Each row is a point on a landscape with many valleys, with its height.
From any point a ball rolls to the lowest of the 2 points nearest to it. It stops when none of these is lower. Distance is the straight distance between rows; heights are no part of it.
dil: [135  92 128 109 186 128 110  93  91 105 165 130 115 101 128 170 114 125
 114 122 144 156 112 123 147 127 117]  (h 9.0)
ved: [105 197 105 124 134 112 155 146 209 121 106 108 166 119 112  89  92 162
 201 141 149 137 128 114  85 142 128]  (h 10.4)
Zibi: [162 126 161 120 117 109 123  81  81 111 129 128 110 158 168 136 161 133
 104 101 108 196  67 138 103  81 154]  (h 43.5)
fevi: [138 154 140  38 160 125 160 134 162 128 147 179 106 149 139  55 116 118
 138 130  84 120 153  91 128 147 111]  (h 27.9)
gofar: [145 152 177 148 125 133 113 106 133 132 152  95 130 112 102 120 128 188
 159 147 158 150 136 146  77 116 149]  (h 28.3)
Vofi: [157 130 118 140 144 119 119 124 103 134 148 113 161 125 128 124 132 132
 130 190 149 105 119 140 168 134  65]  (h 7.7)
mise: [150 115 179 121 137 175 127 152 128 156 168 152 123 100 113 110  96 126
 114 117  96 116 154 164  93 121 165]  (h 37.4)
derom: [109  72 133 167 106 148 104  89 129 141 136 124  93 104 124 164 101 111
  96  70 135 153 131 133 122  95 166]  (h 43.3)
Popaf: [113  84 128 152 127 117 135 189 154 161 120 109 159  99 113 129 102  84
 130 213 145 103 207 184 147 128 146]  (h 19.3)
bifit: [147 126 153  73 141 181 118 151 125 151 128 150  81 119 131 123 119 133
 136  57 127  63 163  87 139 152 115]  (h 51.6)
Rana: [137 102 133 147 109 123 128 142 146 159 129 106 175 125 116 121 118 138
 147 202 149  86 141 154 150 131 108]  (h 11.0)
Gosu: [120 199 134 106 127 137  80 139 162 141 146 147 141 127  69  70 123 159
 173 127 142 110 166 129  77 166 112]  (h 15.7)
Lat: [145 110 154 132 118 128 133  97 139 142 139  97 125 114 121 124 109 157
 149 129 151 133 106 148 107  97 144]  (h 26.2)
Pobev: [144 112  94 193 124 132 156 123  72 102  90 150 107 126 143 135 118  88
  59 138 118 113 141 111 206  84 127]  (h 25.6)
Viv: [114 163  84 118 128  99 142  92 198 124  91  97 159 125 101 102 105 162
 163 115 163 136  85 108 105 128 109]  (h 13.7)
dukuf: [140 160  88  76 131 105 144 105 104 121  98 117  98 153 163 103 187  91
  95  67 145 165 101  70 123 145 101]  (h 57.7)
nosu: [138 154 191  92 147 164 116 158 146 135 162 183 119 105 119  65 102 108
 142 126  84 120 171 158  64 134 173]  (h 34.2)
Rozuv: [159 122 138 129  66 105 154 124 103 147  89  71 133 152 135 135 169 169
 125  86 143 144  80 140  77  98 157]  (h 46.6)
vosas: [137 134 164 118 123 133 136 171 116 123 164  88 120 116 113 171 145 185
 149 119 146 111 126 150  72 151 129]  (h 16.7)
pupi: [125 169 102  89 123 141 113  94  94 142 118 132 145 145 116 105 151 144
 129 107 164  96  77  85 134 177  65]  (h 25.5)
pip: [160 184 175 109 127 149 111  80  68 121 132 117  91 130 145 105 179 151
 149 103 173 150 114 112  85 153 113]  (h 50.3)
suros: [156 105 131 117 137  68 149 112 112 117 119  93 146 153 172 147 160 153
 148 170 130 156  75 149 139 102 106]  (h 14.2)
baf: [148 157 136 123  95 114 172 100 150 151 108 143 141 154 158  56 133 140
 160 133 114 149  79 142  88  77 125]  (h 9.5)
nom: [114  95  89 108 183  91 122  92 163 108 136 105 109  83 108 138  95 109
 141 128 169 162 129 119 127 118 108]  (h 11.5)
Gipi: [118 169 124 112 146 137  64 121 141 131 147 136 124 148 111 123 155 142
 159 126 167 123 140 122 124 176  72]  (h 13.6)
Voket: [102  63  95 134  81 101 158 106 134 180 115 104 147 155 113 145 144 147
  97 158 106 154 141 153 136 110 221]  (h 20.6)
ketap: [126 171 111 181 122 156  84 193  46  96 123 180 148 129  88 131 117  98
  97 141 111  44 182 129 156 167 106]  (h 13.0)
goto: [118 135 147  91 128 117 145 135 109  89 146  89  99 107 121 179 140 175
 149  88 148 133  80 109  59 146 129]  (h 13.8)
leket: [155 155 102  92 116  80 138 100 105 110  76 103 108 162 163  98 185  93
 117  78 148 185  55 111  95 123 101]  (h 58.5)
Mavit: [113  87 139 101 142 124 132 126 178 139 152 124 162 134 147 157 116 127
 161 172 112 114  90 147 145 122 111]  (h 17.7)
Niban: [122 108 132 160  87 151 147 165 115 164 145 122 145 143 144 153 147 116
  71  92  87 112 132 133 129 117 154]  (h 34.6)
Neba: [114 120 150 132  75  92 188 121 128 129 115  96 126 143 127 123 136 195
 155 144 100 181 114 146  56  85 221]  (h 45.5)
Tok: [137 186 125 159 114 161  91 108  68 131 121 168 119 165 153  81 162 121
 122 122 141 101 137 107 184 161  59]  (h 54.1)
gid: [ 83 163  76 164 117 125 112 145 195 147 130 113 149 115  95 109 119 106
 104 113 155 163 175 120  95 142 127]  (h 16.2)
surol: [123 101 131 154  70 120 133 113 137 182 125 121 171 179 135 122 144 149
 130 156 107 125  98 159 149 112 139]  (h 14.4)
kot: [169 161 154  70 170 159 102 112 104 138 131 169 106 150 128  92 137 141
 160 133 141  96 159 101 189 172  70]  (h 61.6)
bub: [115 161 122 132 105 128  69  55 137 119 112 122 101 136 114 119 150 124
 116  70 178 192 111  97 104 135 129]  (h 21.5)
teni: [121 196 129 144 129 124 124 150 183 140 135 110 158 123  95  84 108 167
 185 133 152 127 156 140  72 144 129]  (h 12.8)
kovim: [153 117 146 151  81 136 128 102 117 167 104 139 153 180 165 108 150 144
 123 128  95 135  72 151 146  84 135]  (h 9.8)
voso: [ 80 129  75 200  93 115 105 159 117 121 138 128 158 117  62 132  95 101
  76 167 145  98 178 139 126 140 124]  (h 9.7)
Kig: [139 123 162 114 171 163 115 168 152 138 143 182 101 114 165 130 112  91
 136 110  88 120 188 152 164 136 134]  (h 42.7)
peg: [147 106 139 108 177 113 140  84  61  83 152 112 110 114 155 186 139 135
 123 110 128 183  77 125 130 126 131]  (h 12.3)
nale: [135 101 131 161 118 130 120 176 127 152 131 123 157 116 112 110 101 108
 125 205 135  74 172 172 168 135 111]  (h 15.2)
Kivov: [146 168 123  87 124  70 165 113  83  80  86 114  97 153 180 105 187 131
 138 101 144 173  60 105  92 145  92]  (h 59.1)
gakeb: [119 117 107 150 114 127 104 110  96 132 126  87 141 121 116 163 148 145
 112 135 186 123 112 127 141 150  89]  (h 28.9)
muman: [117 177 144 150 116  75 147 124 151  98 150  94 160 146 126 117 134 192
 176 177 134 172 109 148  84 126 124]  (h 15.3)
didar: [129 124 151 131 167 198  74 115  81  98 127 191  77 117 112 164 115 125
 104  70 121  97 158 102 188 155 122]  (h 48.0)
pimip: [ 94  84 124 158 114 132 138 179 173 175 122  93 144 108 105 146  94 112
 144 179 156 125 204 177 138 127 186]  (h 22.1)
rukef: [114  89 167 130 146 155  58 151 135 139 132 143 103 106 115 170  97 138
 158 135 154  87 158 171 152 136 103]  (h 33.4)
Puvep: [143  70 161 141  73 150 145  97 120 177 133 117 122 125 121 121 111 156
 123 114 106 141 119 156  94  73 214]  (h 48.2)
Pezup: [151 132 126  77 136 101 154  67 141 112  87 137 105 139 136  74 125 147
 169  98 145 146  59 103  84 102 110]  (h 18.1)
lidi: [136 169 155  76 164 149 117 152 146 136 166 194 123 124 127  70 115 105
 122 122  79 129 165 130 104 146 136]  (h 31.4)
pok: [130 152 140 149 120 177  78 100  88 134 148 180  98 127 110  90 121 131
 108 111 138 105 142 107 130 145 110]  (h 42.0)
Rurev: [111  84 157 148 133 170  99 176 150 138 115 161 126 114 131 166  81  99
 140 133 117  53 164 166 174 140 120]  (h 35.8)
lem: [112 138 150  99 145 151 130  71 192 147 150 182 102 122 134  51  82  99
 158 124 116 160 132 122 102 104 162]  (h 9.1)
Fovi: [162 122 129 131 167 151 126 204 132 117 124 104 150  88 138 172 164  84
 112 150  87  78 159 111 199 153 110]  (h 23.8)
Buso: [136  97 168 123  85 107 148  93 118 154 128 103 118 159 136 133 151 189
 147 149 103 164 110 152  88  89 221]  (h 46.4)
vomo: [123 185 119 103 144 122  96 123 154 121 158 130 106 118  79  89 136 146
 136 107 154 157 169 108  79 159 122]  (h 17.2)
sivon: [134  83 139 111 115  71 150 120 111  94 104  84 129 167 176 188 172 135
 138  87 101 175  58 140  94  97 151]  (h 44.9)
Pezi: [155 117 105 112 149  74 152  98 103 108 119  87 133 122 134 132 151 127
 123 140 152 176  78 130 120  97 108]  (h 12.0)
gefa: [130 133 141 140 122  59 144 116 166  99 102  74 135 139 153 136 139 176
 191 147 163 177 101 146  98 110 126]  (h 17.0)
niruk: [148  89 139 187 120 149 130 150  55 121 127 139 120 129 119 169 110 138
  91 150 128  78 156 142 197 121 137]  (h 31.3)
per: [122 140  92 124 127 135  99  80  75 121 104  87 105 104 117 157 151 119
 122  96 215 146 109 110 131 172  84]  (h 26.3)
rop: [132  96 122  94 137 159 154 175 168 150 116 119 121  89 130 106  95  90
 133 106 132  63 163 118 129 148 121]  (h 41.8)
mivol: [ 88 144 118 136  91 114 160 163 197 146 128  90 160 145 135 145 142 138
 155 125 125 130 116 142  86 138 138]  (h 22.2)
rap: [111  80 152 144 111 155 114 121 158 149 149 113  99 113 138 163 113 111
 123  69 123 162 145 144  83  97 193]  (h 41.9)
Fara: [138 184 133  63 141 103 157  95  82  93 121 130  94 146 154  74 168 153
 155 129 146 150  90  86 102 153  87]  (h 59.8)
Rumak: [132 172 138 141 111  84 120 101 149 131 156 115 179 171 136 100 148 165
 162 176 132 166  91 154 108 125 103]  (h 13.2)
lud: [128 159 105 137 123 153 103 168 104 143 119 130 137 124 112 122 148 119
 118 132 155  59 144 110 155 182  62]  (h 18.7)
nomi: [136 141 117 183 135 154 122 170  70  96 137 174 172 121  88 152 116  96
  60 155  63  85 155 122 209 146 135]  (h 28.2)
Bonir: [160 177 147  55 162 132 128  86  93 129 132 146 100 157 147  79 155 151
 160 130 156 125 124  88 147 153  72]  (h 60.7)
mele: [156  97 133 103 139 126 129  75 121 135 102 139 126 132 148 129 122 139
 141  98 120 131  46 124 152  93 106]  (h 20.4)
rusas: [117  97 141  80 141 153 103  95 167 140 120 154  66 131 158  99 102 112
 152  73 134 117 160  90 146 127 118]  (h 63.4)
Piro: [126 116 130 208 136 133 136 149  79  75 103 164 100 135 134 188  90 111
  82 153 122  63 157 138 201 113 138]  (h 29.1)
gadu: [100 159 151 130 108 113 159 132 159 129 159 124 162 132  94 106  93 169
 149 168 101 173 134 151  64 117 203]  (h 43.8)
bupog: [107 148 104 137 135 116 117 136 206 147 123 121 164 123 108  85  99 119
 172 175 164 126 146 143 133 144  92]  (h 3.8)
vor: [166 179 164 155  91 156  87  78  96 138 117 118  86 139 159  86 187 139
 140  93 179 157 132 118 101 135 114]  (h 51.5)
Zurur: [131 134 128 176  87 161 111  96  77 142 114 152 106 144 135 109 123 134
  94  93 142 102 113 121 143 114 120]  (h 39.1)
sim: [124 181 121 108 130 125  97  69 153 105 136 126 102 120  99 100 136 147
 127  76 165 186 126  78  68 140 141]  (h 19.4)
bima: [125 173  93  87 172 120 102 123 110 125 155 147 100 140 136 110 162 102
  99 136 142 161 165  92 150 169  75]  (h 56.3)
gimod: [162 137 107 168 114 178 157 137  81 109  77 136 151 111 116 147 157 108
 106 108 111  52  95  77 223 144 105]  (h 11.3)
gerul: [149 130 145 107 159 138 127 193  99 124 177 140 179 115 101 166 130 118
  87 154  65 104 142 149 132 154 143]  (h 32.5)
zused: [130 156 128 163  94 183 114  89  47 125  85 175  71 138 136 102 128 126
  85  70 154  78 134  86 157 135 112]  (h 36.1)
Mal: [135 123  91 116 130 106 132  93 169 135  92  96 142 105 101 112 109 150
 162 118 191 110  88 108 123 124  86]  (h 16.6)
Kufed: [139  91 141 109 159 169 129 185 146 128  96 155 122  95 132 128  87  84
 129 115 114  35 174 126 190 150 112]  (h 38.6)
seg: [146 104 115 181 140 152 133 154  34 121 125 122 117  87 104 173 127 114
  75 160 151  84 175 134 181 145 112]  (h 33.6)
bar: [116  86 105 194  74 125 141 161 112 159 127  96 124 127 129 150 133 110
  74 152 137 119 187 143 148 112 148]  (h 28.4)
til: [158 159 127 118 108  99 155  87 152 132  69 111 136 141 139  61 135 151
 168 111 154 157  75 135  78  86 118]  (h 14.1)
zug: [131 177  98 122 134 133 105 105 116 144 136 160 114 158 142  71 157 106
 101 123 140 128 152  98 163 148  72]  (h 55.4)
bama: [161 119  97 177 139 134 148 116  80 120 114 168 150 115 128 109 109  94
  75 160  93 121 127 113 219 104 116]  (h 23.4)
Sopo: [135  76 131 117 126 127 133  82 140 146 111 122 120 119 127 139 101 136
 145 104 140 141  75 143 126  85 137]  (h 23.5)
doza: [124 164 111 171 126 177 119 172  52  96 119 174 127 117  93 131 105  99
  66 104 112  48 165 103 171 171 121]  (h 16.8)
Fad: [169 109 130  82 170 125 204 163 122 100 143 138 122  91 150 117 110 108
 124 112  78  96 125 102 134 126 132]  (h 35.4)
rilut: [145 149 154 104 123 171 113 139 115 148 138 127  88 122 132 104 150 145
 141  81 152  93 151 105 109 155 103]  (h 53.3)
nal: [110  86 100 157  89  84 123  88 151 149  96  72 151 141 101 160 115 163
 141 156 174 163 127 153 149 100 162]  (h 24.0)
pav: [153  83 118  96 167  98 148  95 110 101 138 132 148 136 154 172 134 126
 113 137  80 163  58 123 171  92 129]  (h 16.5)
Tel: [117 139 105  95 140  91 147  98 110  75 125  88 102 114 126 145 148 145
 136  77 165 163  77  94  63 140 123]  (h 11.4)
ratu: [150 124  88 116 143 153 150 134 100 124 104 108 135 103 134 163 159 103
 105 100 120  79  91  71 182 146  93]  (h 17.3)
nur: [151  90 100 130 129 123 156 146 129 137 123  85 127  80 123 131 130 111
 112 139 161  98 139 118 140 126 103]  (h 38.7)
Numu: [105  99 134 153 136 178  85 113 108  97 111 176  72 118 134 176  98 110
  98  55 120  91 147 101 176 131 132]  (h 46.7)
Zedum: [171 131 126  70 163 111 150  76 117 113 110 155 121 141 157  92 135 132
 143 113 112 137  61 100 145 101  94]  (h 22.3)
gutik: [162 175 173 102 149 183 122 142  82 135 156 160 106 136 146 124 167 149
 135  76  96 107 133 112 125 154 118]  (h 55.1)
Zodid: [135 111 185 123 131 175  73  85 151 137 136 172  76 134 177 112 135 118
 147  82 115 134 139 117 143 115 133]  (h 64.3)
nese: [146 183 167 121  98 131 146 129  93 105 128  98  95 131 154 108 176 177
 151  95 155 135 101 107  54 144 120]  (h 49.1)
Ris: [133 172  97 109 140  89 180 141 137 104 130 100 115 115 133  89 157 137
 127 132 148 147 129 102  80 140  88]  (h 10.0)
lika: [ 83 135 138 106 168 116 138 163 193  98 154 134 101  98 130 137 112 118
 171 133 124 167 159 145  75 128 150]  (h 16.4)
guduf: [121 121 100 186 147 149 134 129  91  66  90 166  91 119 135 163 106  86
  82 121 117  80 157  97 217 122 121]  (h 27.6)
Serub: [136 159 115 128  99 186 116  88  46 132  65 147  90 152 147 123 146 127
 103  59 150  96 102  78 167 153 105]  (h 33.5)
loso: [101  48  82 164  68 106 138 103  94 168  94 128 132 171 117 149 137 147
  74 164 102 112 144 146 170 106 200]  (h 18.2)
Vulo: [ 99 177 107 155 109 140  50 198  67 116 112 197 135 132  77 125 112  96
 106 118 123  39 190 141 123 174  95]  (h 9.6)
dobil: [117 102 128  92 159 122 108  43 183 131 132 161  91 114 128  79  79 110
 171 109 144 171 117 116 115  92 144]  (h 4.5)
nevu: [117  65  97 139  93  80 151 109 156 165 100  79 141 150 122 144 137 153
 135 168 142 169 141 158 131  95 193]  (h 22.5)
vil: [147  94 120 112 133 116 189 137 131 152 151 126 144 105 129 111 101 115
 108 156  98 122 112 138 129  97 150]  (h 30.0)
betuv: [107 147 111 136 121 139  72  69  87 112 104 121  74 129 127 137 154 115
 101  79 198 166 127 101 135 164 104]  (h 23.9)
tib: [108  93 137 163 115 130  79 141 134 136 132 102 133 135 104 178 120 151
 139 149 178 106 142 156 149 141  98]  (h 31.2)
Sipag: [101 143 146 141  89 105 180 134 145 118 118  91 143 131 109 131  93 201
 168 151 107 173 131 130  56 101 248]  (h 44.8)
mepo: [ 88 135 165 103 157 133 120 122 195  77 138 138  65  87 140 126 103 134
 196 103 127 181 161 109  50 123 179]  (h 14.5)
Mema: [150 164 154 145  73 129 160 137 129 140 123  83 123 124 129 107 156 180
 144  81 139 128 104 126  45 118 151]  (h 47.9)
Tefal: [129 129 116 159 138 164 118 152  88 123 143 164 118 116 111 130 105  97
  57 104 111  99 157 123 160 140 123]  (h 21.3)
Firum: [146  84 124 121  95  82 161 123 106 135  97  67 124 140 149 161 160 142
 126 101 140 162  95 140  93  87 153]  (h 45.6)
refo: [129  94 133 135 167 133 101 112 125 126 160 138 116  92  89 136  83 121
 109 151 153 144 148 160 143 120 123]  (h 3.1)
nonu: [ 89 150  83 166 123 124  88 141 149 134 139 132 140 113  78 115 114 108
  86 137 159 142 181 138 111 149 108]  (h 13.5)
lonus: [109 136 101 142  98 107  95  92 164 129 103 100 104 140 127 129 138 119
 113  57 173 174 106 110  97 127 128]  (h 20.9)
Sakad: [ 99 144 132 115 162 121  93 145 186 110 156 129 128 102  93 149 106 138
 163 133 136 157 150 147  83 138 128]  (h 18.0)
vurab: [104 144 155 102 158 146 129  98 203 118 138 157  95 101 127  83  83 124
 189 124 134 175 152 113  65 115 180]  (h 12.5)
mezam: [102 170 110  88 144 113 154 127 216 134 111 130 130 134 117  66  98 130
 190 147 152 124 145 108 103 146 108]  (h 7.5)
tegut: [161  97 143  98 125  87 117  82  96  95 104 119 104 155 160 155 162 113
 129  68 113 200  48 130  86  81 150]  (h 44.2)
potu: [145 113 114  99 138 128 167 153 165 138 127  98 105  90 133 103 119 114
 146 117 151  94 157 115 114 143 103]  (h 40.6)
tavor: [ 95 171  81 156 103 113 124 125 201 140 100  80 135 121 113 117 120 127
 118  73 165 181 140 111  88 132 152]  (h 18.5)
deda: [146 113 137 134 114 104 177 135 122 147 151 133 144 157 178 128 160 122
 100 135  59 175 113 146 132  82 171]  (h 41.7)
gikub: [ 97 135 141 112 144  78 130 185 144 116 179 129 184 125  77 144 115 151
 148 211  86 158 167 183  82 140 181]  (h 36.7)
lano: [121 117 112 192  90 148 131 173  93 147 135 110 124 138 150 172 157 105
  58 110 120 113 165 133 158 125 127]  (h 31.5)
zem: [174 124 127 134 136 101 127 105  90 134 119 116 154 158 163 142 162 137
 122 166 133 142  81 138 180 116  89]  (h 12.2)
lag: [154 138 168 119 152 128 138 184  92 119 171 112 125 129 147 160 171 163
 137 148 118 121 135 157 109 138 114]  (h 19.8)
lil: [114 151 141  62 147 127 160 145 194 129 134 166  95 155 184  81 130 115
 180 115  97 109 136 108 114 147 108]  (h 25.0)
voful: [140 181 158 162  99 172  64  92  77 137 119 148  88 158 161  90 170 125
 135 106 172 127 159 120 141 158  86]  (h 52.7)
zibod: [109 106 116 117  76  99 165 114 163 163 102 107 174 169 136 120 141 145
 148 152 101 144  76 145 104  96 163]  (h 17.9)
bofar: [116 113 129 159 100 158 137 148 144 166 140 144 136 144 169 133 124  98
  99 116  89 124 143 150 153 110 142]  (h 37.3)
Bel: [150 110 139 133 150 135 136 188 125 139 147  96 140 117 157 176 163 123
 120 148  98 103 153 140 158 136 115]  (h 23.3)
dasin: [113  88 168 125 108  83 111  98 146 101 130  89 117 163 182 195 148 144
 163  98 124 187  86 140  91 111 155]  (h 45.4)
vuk: [112 128  94 106 182 112  99 103 166 114 137  99  87  84  82 129  91 123
 136 112 193 171 175 106 120 139 117]  (h 13.9)
Gofu: [153  82 137  96 149 119 205 153 142 133 130 121 157 106 169 130 119 107
 141 159  71  94 100 127 146 105 153]  (h 32.6)
mar: [125 162  74 119 124  77 188 128 150  88 112 101 119 100 111  96 135 136
 110 115 134 184 113  98  61 106 136]  (h 6.9)
Dubo: [116 125 117 179 110 153 126 157 106 123 151 186 160 138 114 112 102  83
  62 144  67  97 156 140 183 134 140]  (h 25.7)
timi: [158 126 155 110 176 168 149 185 133 113 156 158 113 106 149 143 127 106
 114  79  66 113 159 123 165 140 145]  (h 40.5)
Kun: [ 97  71 103 174  78 126 152 158 145 177 134 101 153 132 112 139 118 102
  89 178 122 134 192 163 134 123 192]  (h 25.4)
sares: [131 130 112 186 107 162 139 163  89 108  86 130 149 126 126 162 135 118
  94 129 118  25 118  94 203 146  98]  (h 6.1)
Mefo: [ 74 122 107 129  72 113 173 152 194 165 113  88 189 168 126 146 138 134
 167 164 121 129 103 139  96 124 177]  (h 20.3)
pevup: [153 125 186 159 101 184  74  85 115 138 141 156  83 136 162 119 153 135
 120  84 122 144 118 119 124 105 143]  (h 65.1)
zivo: [112 151 138 106 153 101 126 205 132 110 171 130 154  99  82 141 114 127
 123 176  96 138 167 180  67 150 144]  (h 35.5)
nebe: [116 121 113  95 169  99 154  82 179 111 131 123 117  92 110 107  78 138
 168 129 152 162 107 116 105 110 137]  (h 8.7)
Tolis: [137 125 138  64 144 149 101 107 150 147 121 165  79 150 125  82 104 115
 154 125 150  97 183  88 176 141  89]  (h 62.5)
gop: [127  92  99 179  86 146 148 157 117 132  83 115 148 131 138 169 129 108
  81 129 104  47 109 101 189 118 124]  (h 11.2)
duzas: [153 131 143 124 179 148  84 129  78 109 149 194 140  98  90 111  83 114
 115 165 120  97 153 152 188 151 104]  (h 16.1)
nak: [129 155  84  73 156 111 140  96 103 114 131 123  96 139 145 109 171 101
 103 115 152 176 131  69 141 162  81]  (h 57.0)
vutu: [105  92  97 100 133  64 160  96 170 109  86 106 150 139 137 141 122 121
 165 125 123 170  52 130 100  85 130]  (h 14.0)
nepok: [139 164  93 116 152 130 106 175 102 140 130 116 129 112 100 109 166 112
 127 154 171  86 177 114 132 182  55]  (h 16.9)
fopep: [103 135 106 174 110 103 118 111 185 159  90  64 171 139 105 154  91 176
 165 144 166 175 155 138 133 113 198]  (h 25.8)
bif: [158 111 120  99 188 105 157 112  88  77 136 131 135 113 160 187 156 120
 127 119  88 158  66  99 174 118 110]  (h 14.7)
bobef: [127 102 184 120 142 162 124 150 147 138 168 128 105 111 151 160 120 134
 147 107  95 132 151 160  86 108 170]  (h 39.9)
Nili: [131 140 110 146 122  98 135 151 175 146 126  89 191 124  99 102 113 137
 173 207 159 117 152 147 130 138 106]  (h 7.1)
rer: [148 127 151 130 100  80 152 103  98 122 138 122 129 176 168 125 179 152
 107 142  84 202  91 154  97  76 169]  (h 42.6)
tubag: [ 67 126 142 127 115 144 150 188 203 155 148 115 145 137 144 164 120 105
 179 128 125 139 147 167  82 135 172]  (h 24.3)
Zupam: [103 109 131 100 138  86 159  85 153  85 110 118 121 113 112 132  94 168
 177 113 127 158  64 113  74  94 152]  (h 11.6)
Debe: [112 180 138 124 135 116  78  91 162 123 155 126 152 154 117 111 140 169
 161 136 151 151  96 132 105 148  93]  (h 10.3)
Gil: [ 94 114 108 176 118 115 132 148 187 159 125  74 150 110 101 153  93 132
 148 162 167 165 191 165 123 112 177]  (h 24.2)
nepot: [140 184  97 119 152 100 130 158 135 123 138  97 128 120 128 101 167 134
 145 167 176 128 165 116 107 162  66]  (h 13.3)
mos: [103  85  86 185  86 133 138 130 101 106  77 143 139 150 121 191 117 104
  65 125  91  71  94 100 194  97 141]  (h 14.3)
musa: [116  82 164 125 140 115  97 108 149 125 166 111 121 146 170 192 135 136
 151 112 119 160 102 153 138 112 132]  (h 46.0)
sos: [ 90  84 152 150 133 141  67 134 153 146 150 161 157 148 112 164  88 122
 139 182 111 122 134 173 166 128 123]  (h 22.8)
kivor: [ 98 154 161 136 119 126 164 158 167 139 169 145 143 132 135  98 113 124
 161 165  98 165 152 170  66 112 187]  (h 42.8)
deraz: [116 131 146 130 133  90 149 176 145 114 160  95 134 145 156 160 159 151
 151 177 111 150 145 165  99 122 122]  (h 22.4)
vopap: [170 127 153  71 192 152 167 189 128 108 146 172 131  88 128 119 109 100
 106 106  65  96 166 118 146 147 150]  (h 38.2)
Tema: [140 134  73 107 119 120 143  91 106 140 103 102 154 114  88 117 135 141
 109 123 172 106  66  97 122 140  85]  (h 20.7)
bon: [ 97  89 121 141 131 164  84 106 127 125 136 149  79 107 120 157  98 110
  85  68 130 129 147 117 130 124 129]  (h 45.0)
teso: [173 101 108 135 141 136 174 113  96 143 131 152 145 113 132 110 107 107
  80 130  81 138 107 125 178  84 135]  (h 26.6)
pusu: [ 88 119 127 130 149 127  80 155 184 140 150 144 156 120  88 158  99 112
 143 157 126 123 158 177 115 148 122]  (h 20.1)
dip: [145 153 113 108 122 148 118  91  76 137 106 128 131 149 144 128 161 128
 107  74 141 124  68  98 144 143  90]  (h 29.5)
Ser: [123 115 135 100 153 104 137 196 103 102 179 112 164 114  97 179 134 146
 107 185  89 120 137 152  96 151 145]  (h 34.3)
biza: [112 142 137  90 158 116 146 129 185 119 154 156 126 150 184 102 135 114
 153 131  94 146 106 117 119 130 101]  (h 22.7)
vife: [137 146  82  93 136  70 172 101 104  83 100  97 110 105 116 120 148 130
 115 100 160 187  69 101  77 116 122]  (h 9.4)
buvav: [166 121 188 162  75 157  77  48 112 139 109 132  99 136 145 116 167 133
 121  86 151 168  88 123  91  87 156]  (h 66.0)
rep: [ 81 121 130 111 138 136 120 134 209 144 146 156 161 148 159 133 112  98
 166 155 111 126 100 145 135 136 112]  (h 20.0)
Dof: [ 75 150  99 188 101 128  73 184 108 110 128 177 143 137  75 123  80  86
  89 151 128  57 190 146 107 156 112]  (h 4.8)
Pigif: [141 135 119 171 157 140 111 113  81  92 125 198 138 122 112 107  90 101
  92 176 111  89 141 122 217 142  99]  (h 20.2)
dizuk: [147 132  99 137 158 154 132 177 112 115 114  93 154  89 130 167 176  86
  87 145 100  77 123  72 193 153  94]  (h 21.2)
Rutup: [115 101 143 126 112 105 163 182 172 153 141  76 155 143 164 163 158 138
 166 199 121 108 146 158 124 127 142]  (h 24.1)
zabo: [104 115 163 122 117 138 167 164 159 158 166 138 150 152 161 130 123 111
 140 165  80 152 148 177 109 112 199]  (h 41.6)
Vazu: [121  87 125 101 146  81 144 109 146 119 146 102 160 145 151 160 140 142
 144 187 103 150  82 139 155 107 119]  (h 15.8)
desiz: [144 111 147 110 170 146  79 133  98 123 166 165 154  82  63 111  61 123
 103 168 133 109 148 160 136 144 119]  (h 10.5)
faz: [140 113 142 134  88 137 148  89 138 176 102 152 144 160 154  74 122 123
 145 129 111 153  78 158 114  62 156]  (h 2.9)
tofus: [155 133 173  90 148 205  92 140  96 132 123 178  87 117 104 135 115 142
 123  61 111  66 159 102 164 156 130]  (h 49.7)
tilu: [151 138 125 139 164 157 118 186  95 107 157 162 189 108  89 151 130 102
  68 143  61 101 144 123 195 155 138]  (h 30.1)
Bagin: [130 135 102 170 102 152 128 158 101 132 104 142 154 131 120 101 130 106
 103 153 129  31 136  99 178 159  79]  (h 12.6)
vesar: [115 155 122 100 165 145  60 152 136 135 147 174 142 143 107 129 138 120
 141 137 123 103 141 140 148 173  69]  (h 17.1)
vedif: [104  68  97 188  78 119 143 116  92 135  92 148 124 161 126 169 106 115
  59 144  92 105 128 135 182  89 176]  (h 16.0)
Keri: [156  93 116 147 144 144 143 176  78 142 138 105 137  79  95 147 120 110
  84 164 141  87 173 136 146 137 125]  (h 36.0)
san: [107 138 148 150 134 143  52 149 121 130 163 169 155 156 113 160 127 127
 133 154 110 112 129 165 164 154  90]  (h 20.5)
vuf: [116 106 147 137 111 154 164 145 142 172 159 160 155 154 164 121 119 100
 102 133  53 157 126 162 151 102 193]  (h 39.8)
megud: [ 94 119 116 118 116  54 177 129 181  89 103  87 145 131 143 153 125 160
 190 168 126 165  79 133  97 113 132]  (h 15.6)

Where does a ball stop that starts at each point below?
didar -> Vofi
fevi -> Vofi
potu -> bama
fopep -> sares
sos -> dobil
zivo -> Dof
pevup -> sivon
rop -> bupog
Zibi -> bupog
gadu -> bupog
gikub -> Dof
leket -> sivon
pok -> bupog
